The views of a scene show one set of named points, each view turned or mirrored, shifted and resized as a whole, with a little noise and some points left out.

Scene 1
View 1
<94>: [-11   1  43   5 -33 -46 -36 -50   2  56   7 -11  14  -3  -4 -27 -25  73
  40   8 -22]
<166>: [-16   9  -8  -1 -45 -23  -5  13   1 -20 -19  11  17  -8 -19   1   0 -14
 -32  25 -36]
<96>: [ -7   8  11 -11 -45 -41 -19 -27   0  32 -10 -11  23  -4 -23   4 -23  14
 -12  35 -25]
<15>: [ -9  25  13   7  15  -5 -34 -22   8  65  45 -29 -34  32 -97 -39  32  28
  56 -45   8]
<91>: [ 12  31  57  10 -31 -11 -36 -48   0  80  12 -51  11   0 -28 -26 -38  21
  27   0  -6]
<186>: [-24   8  35  32 -23  -8 -21  -1   2  -7   9  17 -10  -6   1 -50  14  56
  42 -36 -31]
<165>: [  7  25  50  10 -53 -14 -28 -33  -5  51  -6 -38  24 -11  -4 -17 -44  10
   3  17 -20]
<188>: [-24  -4  28  10  -8 -43 -32 -39   5  44  23   8 -10   9 -25 -44  11  90
  65 -21 -17]
<153>: [-14  17  28  23 -42  -1 -16   6  -2  -7  -8   2   7 -11  -4 -27  -5  11
   4  -9 -31]
<116>: [-16   0  39  14 -45 -34 -23 -25  -1  16  -7   6  17 -13  16 -27 -19  55
  20   6 -35]
<28>: [-11  26  11  17 -42   7  -7  23  -3 -18 -10  -1   6  -8 -20 -15   1 -24
 -18  -5 -29]
<154>: [ -7  31  32  32 -50  22  -9  23  -4 -23 -15  -7   9 -16  -2 -26  -9 -24
 -15 -11 -32]
<57>: [  5  26  -7 -19 -10 -21 -26 -30   5  71  22 -42  -6  25 -99   1   5 -12
   7  12   4]
<26>: [ -9   8  19   0 -35 -32 -23 -25   2  31  -2  -8  13  -1 -20 -14 -14  30
  10  13 -24]
View 2
<91>: [ -3 -20  -6  14  13 -15 -19 -10 -11 -29  14   3  10  -3 -11  -5   0  27
 -21 -28  -9]
<15>: [ 48 -21   2  40 -10 -13 -20   7 -48   6  12 -28  18  13 -10   3  35  21
 -34 -36  25]
<153>: [ 12   0  29   5   2  10 -23   6  19   1   9   9  -9  -3 -12  14  10   4
   2   4  25]
<186>: [  9  19  42  10   2   3 -33   8  -1  11   8  -6  10  14  -6  20  13  12
  10 -19  42]
<94>: [-10   7  -3   4  15  -4 -24   4 -16 -22   8   0  17  28   1   4 -12  17
  13 -29   4]
<188>: [ 10  15  10  16   4  -4 -29  11 -33  -1   6 -17  26  39   3  10   4  17
   9 -39  26]
<96>: [ 13 -13 -14   3   4   9  -8  11   6 -22  11  15 -13  15  -3   0  -7  -4
  11   9  -2]
<116>: [ -8  12  16  -3  11   6 -26   6   6 -11   7   9   4  20  -1  12  -9   8
  21 -10  16]
<28>: [ 26  -7  30   7  -6  13 -17   9  25   8  10  12 -19  -9 -15  14  17  -3
   0  15  28]
<154>: [ 15  -8  38   4  -1  12 -20   1  36   3  12  18 -21 -24 -19  13  15   2
  -6  17  25]
<26>: [ 11  -5  -2   8   4   4 -15   9  -1 -15  10   6  -2  18  -4   4  -1   3
   9  -3   9]
<165>: [ -8 -15  -1   2  13  -3 -18  -6   9 -29  13  17  -3  -5 -10  -2  -7  15
  -7  -7  -9]
<166>: [ 29 -10   8   2  -7  22  -9  19  27  -1   9  20 -27   5  -9  10   5 -19
  15  31  17]
<57>: [ 44 -37 -29  26  -7  -3  -1  11 -27 -15  13  -5  -5  13  -9  -9  15   0
 -20  -5  -3]
View 3
<94>: [  7 -21  39   0 -12  10  13  -4  42  11  27 -33   6  28  10  52  -2 -75
 -19 -14   3]
<116>: [  5 -14  23   3 -28  24  28  -7  15  24  43 -39   7  19 -11   9   3 -60
 -17 -22  23]
<186>: [ 34  15  -8  -9 -30   4  60 -13  34  27  44 -31   7  41 -10 -22 -40 -38
 -20   4  15]
<28>: [ 23 -16  -9   2 -25  17  25  -9   7  17  38 -17 -15  20   5 -74   5  27
  -5 -61  25]
<165>: [ 17 -53  34  14   0  -5   3  -5  24   0  31 -13  11   0  18  11  29 -33
 -24 -68  16]
<57>: [ 25 -25  37  -4   4   6 -33   4  64 -11  -5   3 -45  54  61  13  -1  28
  23 -50 -27]
<15>: [ 63   8  11 -16   5 -34  18  -2  98 -13   1  13 -24  78  58  12 -60  14
   0   1 -40]
<188>: [ 23  14  25 -12 -21   5  32  -7  62  16  23 -33  -3  62  13  45 -43 -65
  -9  25 -14]
<91>: [ 34 -50  40  10  13 -31   5  -5  57 -13  17  -1  12  15  38  38   9 -38
 -28 -49  -5]
<26>: [  6 -19  28   1 -16  23   4  -3  26  13  26 -25 -14  32  13   6   7 -26
  -3 -39   7]
<154>: [ 30 -23 -14   9 -22   6  40 -14  -1  17  47 -16   1   3  -3 -79   9  16
 -19 -67  36]
<96>: [ -5 -32  35   5 -17  36 -17   0  17  12  23 -28 -25  23  17   5  29 -15
   7 -60  12]
<153>: [ 24 -12  -1   2 -25  11  35 -11  15  20  41 -25  -2  21  -2 -43  -2 -10
 -15 -41  24]
View 4
<154>: [-10 -28  12 -18 -27 -14   7 -20 -30  -8  68  13 -26  -2  13  16 -12 -38
  17  39  16]
<186>: [  8 -28  25 -60   0  19 -50   8  13   0  -6  37  13  31  -5  28  -7 -47
 -35  43  15]
<153>: [ -2 -22   9 -32 -19  -4   2  -9 -10   1  28  13 -12  12   4  25 -13 -34
 -11  34   8]
<165>: [  2 -35 -13  -9 -25 -20  36 -11 -22  49 -23 -27 -30  29  -9  39 -48 -11
   2   5  -4]
<166>: [ -6  18 -15 -22 -32  -7  52 -17 -11 -25  53   6 -18 -18  27  27   1 -19
 -31  33 -18]
<15>: [  37   53  -56  -37   23   42 -106   21   28   70  -44   -6  -30    4
   -4   -3  -37   -6  -10   53    0]
<94>: [ 13 -26  -4 -43 -10   3  13   9  13  46 -74  -7   3  47 -20  51 -39 -13
 -48   3  -9]
<57>: [ 25  64 -78 -11  -5  15  -4   4  11  59 -28 -35 -45 -16  10  10 -37  17
 -20  31 -28]
<26>: [  7  -3 -13 -37 -17   4  27   1   7  16 -23  -2  -6  17   2  37 -21 -13
 -45  16 -14]
<188>: [ 21  -3  -3 -67   7  30 -47  25  35  35 -76  17  15  41 -19  37 -25 -22
 -64  26  -5]
<91>: [ 14 -24 -24 -11 -12 -12   6  -2 -12  73 -47 -33 -33  32 -16  33 -57  -4
   2   7  -5]
<96>: [  2   9 -29 -19 -25 -11  59  -7  -4  19 -10 -20 -20   5   8  40 -25  -3
 -37  10 -24]
<116>: [  0 -36  16 -45 -19  -3  25   0   2  10 -26  13   8  36  -8  48 -19 -29
 -44  11  -3]
View 5
<116>: [-21  30   1   0  12  17 -26   6 -15 -26  -5  23 -13  24  -6  -5  -9   1
 -21  -8  57]
<165>: [-15  37  -1 -35  -3  -3 -31  22  18   9   3  25  -8  -8  -1  14 -15  14
  19  -3  51]
<186>: [ -9  -3  16 -13   7  24  -7 -14 -13 -54 -10  25  -7  25  -9  -9  -5  -8
 -53   5  11]
<15>: [ 13  17  23 -56 -10  28  15  -5  27 -67  -7  -1  52  -8   6 -40 -67  -2
  -3  23 -33]
<96>: [  2  37  -8   2  20   8 -16  19  11  -4  -9  -1  12   8  -1  -2 -12   6
  24   4  65]
<154>: [  8 -23   3 -22  10 -10 -11   1  20   7 -16  22 -15   4  -9  38  32   6
 -13  16  23]
<26>: [ -3  31   1  -6  15  15 -16  11   6 -22  -9   7   9  11  -1  -8 -18   1
   4   3  47]
<57>: [ 23  40   2 -29  11  13   6  17  38 -22 -12 -18  52 -13   8 -23 -49   4
  46  22  21]
<153>: [  2  -3   5 -16  10   4 -10  -1   7 -14 -13  19  -7  13  -7  16  13   3
 -21   9  29]
<188>: [-17  37  16 -10   4  40  -8  -5 -20 -73  -4  14  16  24  -1 -44 -50  -8
 -33  -2  21]
<166>: [ 23  -2  -9  16  34  -2  -2   7  17   6 -26  -7   8  17  -6  20  28   2
  10  20  54]
<91>: [-20  51   9 -56 -16   9 -30  22  17 -19  12  26   6 -13   4 -10 -50  12
  17  -7  30]
<28>: [ 19 -18   0 -13  17  -6  -1   1  24   3 -21   9   2   7  -7  28  26   4
  -5  22  24]
View 6
<153>: [-16  -3  -4  18 -12   0   2  20  29  24  14  13 -11   0   6   9  16  29
 -40  -8 -29]
<28>: [-37   2   7   8  11  -8 -17  16  44  20  17  15 -13  -1  22   7  11  33
 -35  14 -48]
<26>: [ 12   4 -12  17 -19   5   5   8  -7  -3  19 -20 -23  14  -4  37   9   9
 -38  11 -27]
<188>: [ 62  18  -3  15 -44 -26  28  52 -18 -20  -3 -14 -10  30 -31  49  27  19
 -16 -46  14]
<186>: [ 17   3  -5  21 -28 -16  21  53  19  22   6  19   2   1 -16  15  26  32
 -24 -56  -4]
<165>: [  2 -10 -18  32 -38  29  13 -20   5  -2  11 -19 -38  22  -1  15  19  19
 -73  35 -13]
<116>: [ 15 -11 -28  33 -36  16  19  16  -7  23  24 -12 -15  -2 -17  28  14   6
 -44 -24 -20]
<57>: [ 23  28  21  -9  -5 -26 -15   5  -3 -60  -7 -34 -38  54   7  55  11  22
 -30  59 -21]
<94>: [ 46  -2 -27  33 -52  16  27  11 -27  -5  13 -29 -26  20 -26  41  20   3
 -49 -14   0]
<91>: [ 28   1  -7  28 -54  18  23 -13  -1 -29  -9 -23 -44  49  -9  19  29  29
 -72  34  14]
<166>: [-31   2  -5   5  20  -4 -26   8  20  21  33  -5 -12 -11  18  31  -6   8
 -25  20 -68]
<154>: [-45  -6   1  17  -1   4  -7  11  53  32  14  24 -14  -4  23  -8  15  41
 -49   8 -39]
<96>: [  4  -1 -17  15 -10  13  -8  -8  -9  -3  26 -33 -29  13   2  43   1   1
 -42  33 -44]

Which points are out of place in each view (at most two, in the order of its rows)? Write - if all are in place.
view 1: <57>
view 2: <28>
view 3: -
view 4: <26>, <91>
view 5: <165>
view 6: <188>
